A landscape with many valleys, sampled at points; each row gives a point and its height.
A ball rolls from a point to the lowest of its 2 nearest points, and stops where none of them is lower. Distance is the straight distance between rows; heights are no part of it.
Q_887 h=715: [143  61  96 110 129 107 117 161 153 112 169  87 139 164 141 158 137 151
 190  68]
Q_572 h=81: [ 82 145 133 113 101  97 134 165 174 128 115  92  93 115 140 167 106  98
 135 202]
Q_822 h=412: [ 85 138 111 113 164 153 169 153 128 103 146 105 116 148 175  95 122 125
 144 154]
Q_367 h=466: [128 175 141 165 138 107 155 126 149 165 112 132 238 153  89 133 106 140
  67 129]
Q_584 h=338: [107 130 151 136 120  94 109 145 165 145 157 138 123 127  77 113 109 112
 148 129]
Q_946 h=225: [154 115 105 106 154 140  88 151 157 145  89 143 134 183  85  88 112  96
 127 146]
Q_831 h=662: [165  87 149  87 110 138  96 102  86 126 144 136  95  74 158 146 135 139
 165  97]
Q_478 h=690: [149  54  91  99 160 130 125  85 139 140  99 108  69 141 147  85 128 103
 145 125]
Q_739 h=506: [144 171 148 161 148 147 153 104 114 161 151 120 186 149 100 142  92 125
  82 128]
Q_619 h=133: [ 90 125 180 137 129 125 119 141 166 133 155 108 124  89 116 192 158 117
 139 122]
Q_111 h=148: [ 96 149  98 149 137  84 125 154 125  99 143 151 117 163 170 132 146 193
 175 123]
Q_80 h=130: [ 99 158  46 124 133  99 151 173 137  86 143 153 108 144 161 107 143 169
 172 155]
Q_298 h=649: [116 161 151 117 121 125  95 141 111 146 149 158 150 118 158 139 137 144
 124 184]
Q_932 h=295: [168  97 144  97 159 147  77 129 137 159 125 119 173 148  97 121 167 120
  90 185]
Q_767 h=728: [119 121 153 136 100 139 123  68 107 118 133  90 103 123 138 144 145  64
 136 196]
Q_546 h=470: [ 88 144 160 141 139 135 168 109 138 129 115 143 170 129 141 137 133 131
  57  93]
Q_592 h=170: [148  68 103 137 150 130  83  98 131 151  91 174 121 149 118 107 139 133
 112  81]
Q_144 h=782: [106 128 116  92 116  90 149 176 143 121 128 138  94 108 158 103  76 171
 165  81]
Q_895 h=598: [155 143  83 126 113 182 150  75 175 154 146 149  91  82  78 128  83 157
 153 165]
Q_340 h=695: [148  60 150 111 133 144 122  93 155 148 147  52 123 136 111 146 127  76
 148 145]
Q_402 h=613: [122 142 107 118 114 137 164 116 170 156 157 171 109 104 124 102  67 155
 144 143]
Q_947 h=509: [128 134 151 142 119 152 109 138 154 110 147 158 159 155 127 116 128  96
 159  57]
Q_627 h=134: [136  76  73 174 130 104 101 113  96  86 106 128  88 132 130 140 192 137
 177 111]
Q_842 h=365: [142 153 158 116 179 124  90 100 102 171 132 174 186 172 111 140 136 137
 123  91]
Q_987 h=710: [118 160 183 156  69 119 158 107 100 117 177 120 199 109 135 128 139 126
 102 108]
Q_694 h=727: [143  93 101 141 138 144 128 147 113 104 121 100 116  96 176 109 155 140
 122 165]
Q_550 h=152: [152 156 121 112 130 161 129 156  82 123 108 151 119 145  68  71 103 110
  74 144]
Q_660 h=96: [144  66  62 154 108 115 107  97 123 127 126 165 101 147 120 144 147 138
 147 106]
Q_500 h=337: [145 131 128 129 122 173 144 131 123 141  65 145 141 153 151 164  61 112
  98  45]
Q_957 h=672: [166  60 142  74  68 117 117 134 115 110 151  98  97  91 137 141 126 107
 162 100]
Q_143 h=226: [158 174 133 120 131 131 102 158  81 137  95 154 196 155 100 149 144 113
  89 138]
Q_240 h=590: [131 143 163 127 154 146 134 124  89 132 120 103  87  98  94 125 106 117
 113 112]
Q_741 h=687: [103 103 116  95 142 123 119 126  84 120 183 136 123 164 124 169 162 114
 111 147]
Q_881 h=97: [136 159  75 158 115 131 151 161 139 113  93 153  94 113  92  77  95 134
 107 177]
Q_944 h=647: [141 133 168  93 102 142 102  95  87 149 124 168 101  77 154 150 102 131
 135 120]
Q_844 h=101: [133 113 158 142 146 147 114 112 169 156 130 103 130  87 159 210 117 132
 152  94]
Q_76 h=716: [134  98 121  90 152 150 134 150 112  93 188  66 100 112 105 146 179  91
 154 141]
Q_267 h=749: [122  86 145 130  88 111 114  80 110 112 128 144  78  85 135  87 145  95
 151 139]
Q_358 h=592: [174 165 104 109 125 182 140 108 177 140 131  99  98  79  95 132  98 121
 173 180]
Q_569 h=737: [111 102 158 147 114 121 130  92 119 128 116 108 107 114 142  89 134  87
 113 169]
Q_221 h=320: [ 85 131 147 130 164 111 144 156  89 100 118 106 151 125 124  95 182 167
  56 103]
Q_156 h=735: [129  87 124 119 111  89  89 169 137 104 144 130 159 170 126 136 155 168
 148  61]
Q_150 h=657: [103 163 153 153 126 174 157  84 141 132 163 153 122 111 191 126  93 130
 141 137]
Q_293 h=411: [106 161 115 168 141 131 156 138 113 116  87 139 174 159 170 127 123 148
  65 122]
Q_300 h=222: [ 81 138 163 159 108 113 131 106 121 108 118 149  87 133  64 102 151  72
 112  94]
Q_558 h=449: [126 166 172 122 147 146 111 124 131 152 147 196 193 179 137 101 121 134
 144  74]
Q_776 h=565: [148 112 108 116 127 115 156 148  85 144 133  64  92 101 148 142  77 154
 112 149]
Q_827 h=628: [140 158 164 123 118 131  99  92 119 155 134 161 112  97 116 123 113 136
 143 157]
Q_79 h=534: [153 151 110 186 139 185 170  97 121 144 165 109 144 132 100 127  78 126
 115 145]
Q_195 h=769: [119 116 104  89  78  94 171 138 161 128 158 162  77  73 131  97 114 141
 178  94]
Q_440 h=161: [103 111 125 167  93  92 122 115  99  86 104 145 114 155 103 106 147  96
  90  94]
Q_731 h=699: [160  63  69 111 179 114 114 109 126 141 105  95 100 146 154  87 149 139
 188 118]
Q_490 h=186: [161 150 130  82 140 161  96 174 121 144  91 158 145 147  98  69 117 126
  89 166]
Q_999 h=669: [ 92 156 153  93 138 127 119 149 111 124 160 147 142 152 139 159 143 117
 133 135]
Q_711 h=863: [140  92 115 160  33  97 125 118  83 106 130 162 132 125 127 140 122 143
 118  76]
Q_188 h=78: [ 98 162  87 109 131 129 165 164 149 136  84 141  64 116 112  95  69 124
 104 153]
Q_875 h=42: [124 144 119 164 158 172 138  85 191 162 113  99  98 115 111 183  74 133
 133 149]
Q_249 h=684: [102 151 176 154 108 146 160 106 122 130 180 140 158 105 175 103 135 150
 117 144]
Q_801 h=53: [103 164 107 125 167 147 153 103 202 146 115 108  66 104 111 156  93 140
 138 183]
Q_235 h=368: [115 146 176 170  86  93 111 141 172 155 136 120 176 147  84 139  90  93
 146 122]
Q_479 h=703: [165  71 114 116 133 128 124 139 155 136 183  70 138 137 111 137 124 107
 192 115]
Q_138 h=682: [163  70  87  68 124 122 162  87 149 148 132  84  89 110 150  85 122  99
 180 124]
Q_345 h=576: [146 166  98 114  95 136 164 187 113 110 136 117 120 135 145 115  89 107
 164 163]
Q_634 h=717: [148  86  76 115 175 133 112 113 166 144 131  91  89  84 146 165 162 140
 164 180]
Q_146 h=806: [103 101 146  85 116 116 147 151 137 150 124 146 110 127 145  82  80 147
 114 101]
Q_502 h=289: [ 75 144 188 151 110  71 115 115 126 139 121 119 110 136 106 120 117 106
 124  98]
Q_26 h=187: [170 163 104 131 137 143 104 163  56 112 103 153 129 120  87 126 129 121
  94 142]
Q_799 h=537: [153 145 131 175  97 148 124 135 132 106 162 146 164 136 126 154 132 120
 166  88]
Q_486 h=525: [122 193 185 131 152 156 177 102 125 154 136 128 207 114 133 156 106 130
  69 115]
Q_733 h=206: [ 91 132 168 132 104  99  94 134 134  72 153 155 124 143  93 142 194 118
 181  74]
Q_517 h=678: [162  90 100  58  83 126 166 134 130 122 132 103  89  94 161 109 116  96
 168 111]
Q_427 h=115: [134 158  28 135 122 127 154 152 138 117 112 171  86 132 128 100 126 131
 147 188]
Q_269 h=268: [135  97 144 136 115 146 127 104 111 123  99 132 146 149 174 125 108 129
 105  68]
Q_913 h=171: [ 90 130 172 143 105  94 111 160 126  96 143 116 109 118  98 176 179 103
 146  85]
Q_50 h=704: [111 101 128 124 178 157 133 125  94 100 172  91 125 159 134 166 186 123
 132 118]
Q_243 h=270: [168 167 132 113 142 170 109 120  99 153  86 150 157 155 110 173  97 116
  81 138]
Q_325 h=834: [128 108 137 128  55  73 130 111  56 110 152 136 167 173 126 155 124 146
  93  71]
Q_484 h=348: [105 149 126 128 161 139 141 155  88  78 122 133 142 135 181 113 190 208
  88 103]
Q_883 h=631: [101 154 107 124 122 128 178 105 148 135 185 155 113 123 178  90  86 151
 171 141]
Q_774 h=763: [124  56 147 125 143 164 103 121 207 126  90 127 160 148 150 116 188  94
  83 104]
Q_408 h=694: [120 168 186 155 122  92 141  81  91 147 164 132 203 118  92 112 148 144
  87 145]
Q_106 h=259: [149 111  92 131 141 166 114  95 192 172 119 135 134 184  80 113  94 104
 133 165]
Q_996 h=215: [111  90 138 146 109 102 124 111  91  94 106 110 127 158 161 114 149 152
  97  89]
Q_164 h=566: [139 182 149 157  81 146 152 182  94  87 149 108 154 129 151 109 109 124
 138 132]
Q_419 h=265: [188 152 131 118 156 136  65 144  98 152  78 142 187 156  81 122 163 104
  96 194]
Q_511 h=306: [179 141 125 117 141 200 125 123 117 159  95 135 152 129 132 157  70 124
  93  88]
Q_85 h=668: [130 164 175 144 132  89 114 124  83 153 178 124 169 127 126 117 138 149
 134 171]
Q_492 h=748: [114  68 150 132 152 149 101 108 189 140  71 127 142  99 154 125 167 143
  55 127]
Q_287 h=588: [174 174  91 112 126 148 163 140 165 130 104 110  90  87 126 131  94  89
 200 135]
Q_754 h=414: [122 162 170 159 120  91 123 129 171 176 111 133 221 169 113 168  94 113
 112 113]
Q_642 h=181: [ 96 142 118 166 124  81  93 117 106  91  92 161 104 173 173 131 161 152
 157 119]
Q_289 h=342: [ 94 149 141 148 166 148 133 127 164 128 138 123 140 108 124 119 168 147
  80 202]
Q_927 h=275: [103 153 125 173 151  77 138 153  71 103 113 109 126 141  89  96 153 157
  97 112]
Q_422 h=271: [148 121 141 116 181 118  63  88 103 161 103 198 143 140 109 131 150 140
 129  72]
Q_843 h=736: [141  92 144 144 166 147 112 121 136 124  72 116 129  95 161  96 168 148
  84 148]
Q_666 h=391: [ 58 129 132 103 159 119 143 158 172 107 110 134  78 129 162 107 146 107
 130 165]
Q_135 h=794: [140  99 126 131  83  76 140 108  90 128 103 135 208 147 103 178 146 145
  76  41]
Q_236 h=721: [140  97  66 121 173 140 142 142 140 123 136  83 119 108 199 149 141 165
 153 173]
Q_667 h=555: [144 184 122 177  82 148 144 153 110  93 164 111 156 107 143 166 110 142
 179 114]
Q_71 h=369: [105 151 105 140 139 118 122 171 112 101  92 168 166 146 183 125 170 201
  74 121]
Q_601 h=63: [113 177  95 107 142 131 149 161 196 134 108 135  74 103  90 133 109 111
 147 181]
Q_524 h=221: [ 73 149 134 164 105  58 128 161  78  73  98 130 118 177  92 106 162 125
  94  84]
Q_483 h=583: [170 183  81  53 105 135 172 176 130 138 126 138 103 124 122 123  86  98
 191 147]
Q_973 h=153: [143 118 100 176 115  91  82 100  73  78 107 142 102 135 163 133 187 177
 170 122]
Q_10 h=319: [139 120 138 133 156 153 115 116 156 162 174 120 171 135 101 128 140 134
 102 186]
Q_590 h=760: [134 114 146 124  96  82 101 155 118 113 124 147 198 168  99 155 172 129
 100  60]
Q_417 h=70: [124 120 137 155 170 145 111 105 177 172 111 123 122 121 111 224  98 133
 122  97]
Q_577 h=709: [154  63  98 120 184 113  91 132 153 152 144 110 126 127 128 136 156 160
 171 145]
Q_223 h=683: [125  69 186  80 105 124 108 117 134 137 155  87 121 124 152 143 114  93
 150 103]
Q_780 h=574: [159 138 149 101 149 157 138 159  75 121 107  67 107  93 133 103 101 141
  87 145]
Q_477 h=72: [ 97 176  90 123 126  94 167 173 164 124 104 105  76 129 128 144 103  88
 162 189]
Q_459 h=609: [138 151 167  94 120 136 104 120 142 154 117 137  82  74  73 121  83 139
 136 119]
Q_706 h=722: [134 107 139  95 128 162 117 106 132 100 154  97  80  88 136 148 174  78
 160 194]
Q_109 h=366: [ 56 132 142 155 158 134 145 146 164 108 122 130 121 126 155  95 172 133
  87 161]
Q_926 h=759: [128 104 100 107  85  90 143 102 139 129 140 156  73 101 119  67 129 119
 167 143]
Q_81 h=553: [158 116 106 151 139 161 167 120  98 145 147  84 149 118 150 132  84 154
  85 150]

Where does a ball stop that starts at each point below?
Q_293 => Q_440
Q_642 => Q_875
Q_195 => Q_298
Q_146 => Q_660
Q_367 => Q_440
Q_987 => Q_660
Q_164 => Q_660
